Points, in no order, along strands that fork, close into loops and pass close to each other.
Two points are linked if the straight distance between their rows is under 55.9. Some points are linked to none.
z_68: [ 13  28  37 -44  36 -72 -45 -43]
z_541: [ 38 -37   1   6  35  46 -11  57]
z_494: [-62  25  69  -8  34   5 -19 -18]
z_617: [-46  51   4 -53   8   5 -19 -60]
z_779: [ -2 -29 -77 -25 -23  22 -15 -12]
z_593: [ 79 -49  -7  16  23   0   6 -17]
z_714: [ 25 -23 -72 -18 -15  50  14 -21]
z_664: [-20  -5 -39  28 -18  37  41  -7]
z_755: [ 25   3   7   6 -15  96  51 -24]
z_578: [ 13  49  -2  37 -11 -21  38  56]
z_135: [ 30  22 -39  -3 -20 -49  -1  20]
z_580: [32 45  9 36  5 -2 42 65]
z_791: [-41  -8  27 -11  14  11 -41  65]
z_217: [  3 -72 -67  10 -13   6   3 -50]
z_753: [-21 -43  14  33  18   4  -4  39]
z_533: [-51  12  -4  -1 -14  36  -2  55]
z_161: [52 50 15 24  3 22 49 45]
z_923: [ 67  27 -39   3 -11 -12  26  11]
z_466: [ 18 -29 -13 -15  20  -2 -46  74]
z_861: [-72  11  36  10  -8   0  -2 -11]
z_370: [-68  27  21  -7 -17  -3   2 -40]
z_554: [-28 -23   2  34   6  28  11  42]
z_878: [  8  28 -22 -14 -25 -62 -15  17]
z_899: [  1  19  17 -20  -8 -86 -27 -32]
z_333: [-37   2  76 -10  49 -11 -38  -8]
z_882: [ 51 -32 -18 -15  29  24 -27  65]
z_255: [ 51  32 -12  42 -11 -16  61  -6]
z_36: [-51  18 -24 -41 -27  -4 -27 -29]
z_279: [ 91 -56  46 -10 -12  19   5 -59]
z_420: [-55  57  52 -21  44  16  -7 -28]
z_588: [ 54  -3 -42   0  -4 -32   3  13]
z_501: [ 80  -2 -21  16  -6 -16  39 -36]
z_284: [ -1  52  -4 -19 -29 -62 -14  15]
z_235: [ 70  50  -9   6 -13  17  44  18]
z_169: [-47 -20 -29 -15 -35 -23 -10 -63]
z_434: [ -8 -26   6 -17  20  -8 -53  70]
z_106: [-47  24 -12 -57 -15  -1 -34 -47]
z_629: [-48  10 -36 -18 -37   4  -7 -13]
z_594: [-60 -18  45  21   8  -5 -12  16]
z_213: [ -7  46  27 -10 -12 -86  -8 -39]
z_981: [-22  55  29  26 -18 -55  18  34]
z_734: [ 20  -3 -56  -5 -18  64  37 -23]
z_287: [-16 -30  35  -8  22 -42 -52  19]
z_298: [-35  -7 -18  36 -14  32  29  15]
z_25: [ 30 -31  40  27  12  85  43 -14]
z_896: [ 16 -15   1  15  24  67   8  58]
z_833: [-23  -9 -68 -24 -31  14 -10  -9]
z_250: [ 75 -61  41  16  24  42  14 -24]
z_323: [ 14 -51  -3  13  19 -32 -27  27]
z_789: [ 31   7 -25  -7 -20  88  46 -28]
z_152: [ -5  52   1  25 -24 -43  24  38]
z_532: [ 25 -13  29  15  -4  91  49 -21]
z_96: [-29  63  41  15 -21 -66  12   7]
z_85: [-40  21 -40  -7 -26  39   5  34]
z_794: [ -1   7 -20  10   0  77  24  50]
z_321: [  3   6  58 -32  59 -52 -55 -31]
z_598: [-18   1  75 -19  66 -28 -46 -18]
z_633: [-33 -32 -50  -1 -31 -13  -2 -49]
z_139: [-20  62  34   0 -18 -76   6 -24]
z_180: [ -1 -13  26 -29  14 -60 -60   3]
z_732: [-54  65  31 -33  27  16  -4 -38]
z_338: [-11 -16 -60  18 -26  22  35 -34]
z_643: [ 35 -35 -25   5   7 -42 -23  18]
z_451: [ 86 -59  14  14  24  15  11 -28]
z_662: [ -2 -59  11  30  22 -23 -15  23]
z_249: [-63   4  -9  -2 -31 -18   3 -59]
z_119: [ 80 -27 -24  15   8 -20  20 -27]
z_561: [ 45 -51  43  29  24  63  30 -14]
z_608: [  2   5  15 -29  -2 -73 -47 -14]
z_700: [-32 -32  46   6  21 -25 -37  22]
z_604: [-19  17 -48  -2 -16  58  22  32]
z_142: [ -9 -43 -67  11 -26   1  15 -52]
z_495: [-56   5  23  -4   1  19 -23  52]

A fork is a point with three links, a tip a point with one. Leave the first point through the second and follow the links. Name the first fork or tip that comes.
z_323; z_662 | z_142
z_578; z_580 | z_588
z_588; z_135 | z_284
z_333; z_598 | z_68

A piece is two or more points that can be reached from each other along the links. Count, over all rows, the pieces, the separate loops (a circle has one, a figure eight two, a Y none), the forks (points with three links) and the tips (points with one).
pieces | 3
loops | 2
forks | 2
tips | 4

Name the points in between on the shortest way along the links from the first point to the second, in order.
z_235; z_152 | z_161 > z_580 > z_578
z_714; z_561 | z_734 > z_789 > z_755 > z_532 > z_25
z_217; z_169 | z_142 > z_633
z_501; z_532 | z_119 > z_593 > z_451 > z_250 > z_561 > z_25
z_213; z_861 | z_899 > z_608 > z_180 > z_287 > z_700 > z_594
z_323; z_664 | z_662 > z_753 > z_554 > z_298
